The views of a scene show one set of named points, each view turned or mirrored, shifted and resized as a whole, with a little noise and some points left out.
In the rows, 128 means zero.

Scene 1
View 1
kezun: [108 135 149  91 141 116 167 140 108 143  66 124 121 145 154 111 132 111
 153 141 197  86 147 152 149 119  55]
vulo: [118 106 169  94 125  94 118 117 128 137  82 104 100  97 137 137 127 142
  71  60  88  73  90 139 115  90 126]
toz: [126 105 158 101 133 110 146 137 120 134  84 122 118 127 147 122 129 121
 111 103 148  91 112 147 128 113  85]
pelig: [ 65 123 160  93 144  88 144  89  94 176  67  99 108 124 173 138 140 139
  99 111  87  22 137  95 136  72  89]
nofil: [132  71 157 122 134 103 127 123 129 140 111 123 121 126 153 134 135 120
  71  84 101  88  78 121 107 105  95]
mede: [165  36 155 138 134 122 138 157 140 117 123 149 152 146 146 125 138 100
  70  87 136 125  69 135 100 132  74]
lif: [130 114 161 106 125  92 110 116 134 139  97 101  83  87 139 135 126 141
  79  65  88  90  69 145 113  91 131]
zur: [ 85 113 140 125 154 101 153 104  99 174  98 114 109 142 184 122 149 115
 129 145 126  61 119  95 131  95  58]
Dul: [100 108 158 104 137  97 135 108 111 157  84 106 108 119 159 133 136 131
  94 100 102  62 109 116 125  87  95]
desom: [ 94 148 143 117 141  84 121  93 115 171 101  84  56  86 165 129 136 141
 117 111  92  70  81 120 128  79 113]
dilek: [ 86 133 144 110 147 100 150 106 101 168  87 106  97 127 173 121 141 124
 133 139 130  61 124 114 139  93  71]
mamad: [169  32 179  93 122 130 153 176 139  90  79 164 184 165 119 126 126 101
  65  64 168 115 115 168 113 142  72]
gari: [136  78 170 102 124 103 128 135 133 124  88 122 125 118 134 135 126 128
  68  63 107  89  90 142 112 104 109]
Nakap: [167  79 165 112 117 105 109 148 152 109 108 122 106  95 119 129 117 129
  63  49 111 123  52 168 102 118 126]
gele: [ 76  87 149 121 155 101 158  94  89 180  95 117 131 153 191 134 155 119
 106 137  99  37 130  72 129  85  54]
bogif: [136  81 176  98 118  92 105 120 140 127  92 106 107  88 128 146 123 144
  40  33  63  84  68 141 101  90 142]
rivok: [124  98 152 112 138 111 146 133 121 139  92 128 121 136 155 121 136 113
 112 111 147  93 108 136 126 114  74]
Zekig: [142  89 182  77 116 106 124 144 136 109  64 122 126 111 115 133 116 135
  64  43 119  89 104 171 118 104 122]
Gakem: [107 126 141 124 142  95 128 108 119 164 109  99  80 104 165 127 140 129
 117 117 110  84  79 119 123  94  93]
View 2
bogif: [130 171 134 121  59 108 164 172 131 151 136 149 154 149 159 124 146 176
 186 145 115 134 102 156 103  92  92]
vulo: [140 163 128 124  72 115 153 164 124 144 143 148 164 119 161 129 134 181
 162 155 117 114  94 150 112  85 102]
lif: [142 173 137 120  62 113 145 166 120 152 138 155 158 128 170 127 160 187
 150 142 132 123  90 148 109  95 107]
kezun: [162 140  98  97 137 164  97 147 100 108 147 122 211  41 185  88  91 160
  71 181 175  95 130 124 173  57 191]
dilek: [181 134 103 122 142 158 103 148  84 108 144 132 182  73 151 133 123 189
  86 165 144  89  66 126 148  83 153]
mamad: [104 158  88  83 108 164 150 177 161 118 126 111 202 138 170  52  73  96
 176 160 155 180 217 145 157  52 168]
Nakap: [119 187 137 105  57 125 146 181 143 157 127 152 166 164 182  94 169 158
 170 131 147 170 143 152 116  93 119]
gari: [131 161 116 112  86 132 150 170 134 135 134 137 172 133 161 106 123 155
 168 152 131 140 129 148 123  78 123]
pelig: [178 123  95 138 137 141 135 143  90 106 147 126 167  82 123 159  96 192
 129 175 102  69  38 132 130  83 118]
zur: [186 128  92 123 165 176  95 148  83  96 135 128 180  94 131 134 125 180
  91 157 142 106  60 122 152  89 158]
desom: [175 159 135 129  94 126 113 153  86 140 145 158 159  96 161 152 171 215
 104 148 135  93  39 136 117 104 117]
mede: [129 163  99  95 125 177 123 180 139 122 111 128 183 178 154  73 140 121
 160 129 161 199 166 138 145  87 161]
rivok: [157 146 102 104 135 166 109 157 108 113 136 129 190  96 164 100 117 158
 106 160 159 127 119 129 155  74 168]
gele: [189 112  77 134 183 183 110 148  86  82 130 116 171 112 102 147 103 173
 116 160 116 105  46 122 148  90 147]
Zekig: [117 169 121 103  59 110 167 169 143 146 145 137 180 111 182  96 103 153
 179 165 130 125 150 157 124  64 118]
toz: [146 155 108 106 112 149 119 159 114 125 138 132 189  96 172  98 119 160
 118 162 156 122 126 137 147  75 155]
Gakem: [168 154 121 122 109 145 106 159  93 132 139 151 168 112 160 132 164 196
 101 145 146 116  66 133 131 100 136]
View 3
rivok: [ 94 134 116 129 124 164 142 114 114 134 110 114 115 132 111 109 161 108
 126 122 136 132 144 133 133 133 170]
Nakap: [108 110 107 161 150  94 146 144  42 109 131 150 109 100  91 143 185  93
 104 120 105 111  99 114 187 126 189]
vulo: [118 112 126 133 142 118 115 126 108  93 112 133 115 108 115 136 178  73
 113 131 148 123  79 135 186 103 165]
bogif: [123 100 119 151 157  86 118 134  73  77 113 149 106  96 111 153 189  83
  95 133 137 112  56 128 196 107 167]
kezun: [ 88 157 127 109 103 203 131 106 141 157 123  96 133 131 111  68 154 101
 153 106 148 152 190 140 119 119 161]
dilek: [ 97 133 121 102 111 190 134 106 177 130  99  91 124 151 127 117 139  75
 139 138 158 139 128 150 149 128 167]
zur: [ 90 128 112 107 119 193 147 102 179 130  83  89 112 165 128 129 136  96
 131 148 154 131 128 147 130 150 170]
gari: [109 119 121 145 144 119 125 124  82 104 111 136 108 107 109 125 183 106
 105 123 138 120 103 126 158 118 163]
nofil: [100 112 109 142 142 128 145 119  93 108 101 126 103 128 109 147 170 113
 103 135 131 112 101 128 149 143 172]
toz: [ 99 135 120 127 121 159 135 117 112 131 119 117 122 122 108 102 165 103
 130 117 138 134 144 132 144 122 169]
lif: [114 111 115 136 139 114 129 136  99 102 121 134 117 112 109 145 169  59
 116 132 131 120  78 132 204 111 180]
mamad: [102 143 124 169 147 129 130 110  19 122 118 145  98  87  89  83 218 195
  95  88 131 118 170 107  78 134 145]
Gakem: [ 97 118 108 118 123 156 148 124 143 126 108 106 119 148 115 142 140  59
 132 144 132 128 105 140 181 133 186]
pelig: [114 121 132 101 126 172 106  97 193  93  77  97 115 143 144 133 153  79
 119 151 185 133  82 157 153 114 148]
Dul: [107 121 122 120 131 152 124 111 146 105  95 112 113 134 125 132 160  86
 118 140 157 125  98 143 158 120 163]
mede: [ 92 123  98 162 147 128 168 121  46 132 108 132  91 125  91 133 180 158
  97 118 106 111 140 111 113 163 179]
Zekig: [118 125 131 149 144 109 104 126  65  97 129 146 119  82 106 106 201 104
 110 105 146 125 108 126 166  90 154]
gele: [ 97 121 117 106 126 189 137  89 192 112  59  88  99 166 140 142 142 118
 113 160 171 126 106 152 111 154 155]
View 4
zur: [100 152 154  93 103  52 187 137 104 128 180 179 179 100 174 135  92 152
 115  50 105  87 121 133 159 130  56]
bogif: [114 178  83 213 137 151 174 158 100  56  79 138  74 171 101  61 100 127
 150  86 134 147 100 133 172 115  99]
gele: [110 170 146  81 136  45 180 129 120 118 171 161 175  97 165 142  68 142
 112  64  97  96 112 120 187 144  20]
vulo: [110 156  97 192 126 112 170 159 103  65 100 149 104 151 111  81 108 135
 128  67 121 126 112 148 158 110  96]
mamad: [ 20 145 113 112 177 118 179 217  99 207  71 187  42 206 122  79  99  97
 145 100 166  35  40  89 143  94  86]
mede: [ 53 178 128 115 131 153 197 178  86 189 122 171  71 187 165  76  90 118
 177 106 169  81  64  72 159 107  90]
nofil: [ 95 176 118 146 125 125 187 153  98 119 124 160 102 154 145  87  90 131
 153  86 141 113  94 109 169 119  82]
dilek: [ 99 134 147 116  98  49 179 144 101 111 165 180 177 105 160 131 106 154
 105  36 103  85 129 152 144 122  76]
kezun: [ 50  95 154  92 111  29 175 187  94 175 147 211 153 129 156 130 132 142
  92  31 115  26 104 156 109  94  99]
rivok: [ 68 141 137 117 116  85 182 170  94 149 137 182 124 147 155 108 108 137
 127  62 131  71  98 128 140 107  92]
toz: [ 71 135 136 126 107  87 182 171  92 146 134 185 127 146 152 104 115 141
 129  57 130  73 102 134 132 100 103]
desom: [134 152 128 175  71  96 182 127  91  56 158 164 164 109 155 102 118 165
 126  42 109 135 146 165 147 119 106]
Dul: [106 154 122 143 123  81 175 148 105  91 133 159 138 125 136 109  99 140
 117  60 112 106 115 142 163 123  71]
Zekig: [ 73 139  92 185 155 120 167 190 103 102  65 166  67 183  94  73 116 118
 125  71 134  91  86 145 142  96 105]
Nakap: [ 87 171 100 193 108 173 186 173  83 110  97 158  67 189 132  52 116 129
 173  90 162 123  92 113 148 100 131]
gari: [ 86 159 104 167 139 124 178 172 101 110  94 159  85 167 121  80 104 126
 138  81 138 102  90 125 158 110  92]
View 5
Nakap: [117  68 107 108 134 174 103 125  90  78  41  92 117 146  26 111  78  95
 130 152  83 152 147 133 140  72 167]
nofil: [129 115 138 128 128 171 142 106 101  98  70  84 130 130  74 134  82 114
 143 142 130 158 146 134 129  96 150]
mamad: [100  79  90 127  40 131 134  68 101 108  48 128 123 117 116  65 101 130
  53 147 134 195 118 157 180  62 171]
lif: [144  94 118 131 182 161 128 118  99  74  78  67 129 155  46 151  85 104
 170 140  73 135 135 125 126  71 158]
vulo: [156 102 121 135 176 149 146 106 107  79  90  61 128 160  70 142  82 119
 160 131  73 157 129 123 125  72 156]
rivok: [121 126 117 157 125 146 154  72  92  92  86 106 140 107 118 137 112 116
 140 139 144 114 117 143 156  84 154]
desom: [152 137 138 157 217 165 154 107  93  70 108  60 144 137  73 191 100 104
 214 132 102  82 131 120 115  91 146]
bogif: [155  80 121 112 164 165 129 129 111  83  66  53 121 176  34 127  64 114
 147 140  57 192 145 122 116  72 161]
gari: [137  93 115 127 132 152 139  99 104  90  73  82 127 147  78 121  85 120
 128 140  96 168 132 134 139  76 160]
Dul: [154 136 137 154 166 148 171  87 106  89 104  67 141 136 107 161  95 124
 169 127 121 137 123 127 128  91 146]
pelig: [182 166 157 171 192 138 204  77 119  92 134  49 148 143 137 181  99 144
 194 113 123 140 112 122 114 102 138]
zur: [140 173 154 175 155 159 184  70  94  99 113  89 151  97 140 178 113 123
 185 130 177  94 122 134 130 117 136]
Gakem: [135 137 132 153 179 168 148 100  89  80  92  82 145 121  81 176 101 102
 191 137 128  86 131 130 127  97 148]
mede: [ 92  97 126 120  65 179 123 101  90 111  38 123 124 104  76 101  86 106
  97 157 162 161 152 152 149  98 158]
gele: [157 185 179 170 143 161 203  73 109 115 121  70 149 110 150 177 102 139
 177 119 186 140 128 131 115 133 131]
kezun: [114 138  93 189 134 109 174  36  84  82 111 123 157  87 170 143 143 123
 140 133 152  69  88 151 186  69 158]

In a view up to two points have been moved. Name them for each view, in the order of its rows, or write none.
view 1 | Nakap
view 2 | bogif, rivok
view 3 | mamad
view 4 | toz
view 5 | none
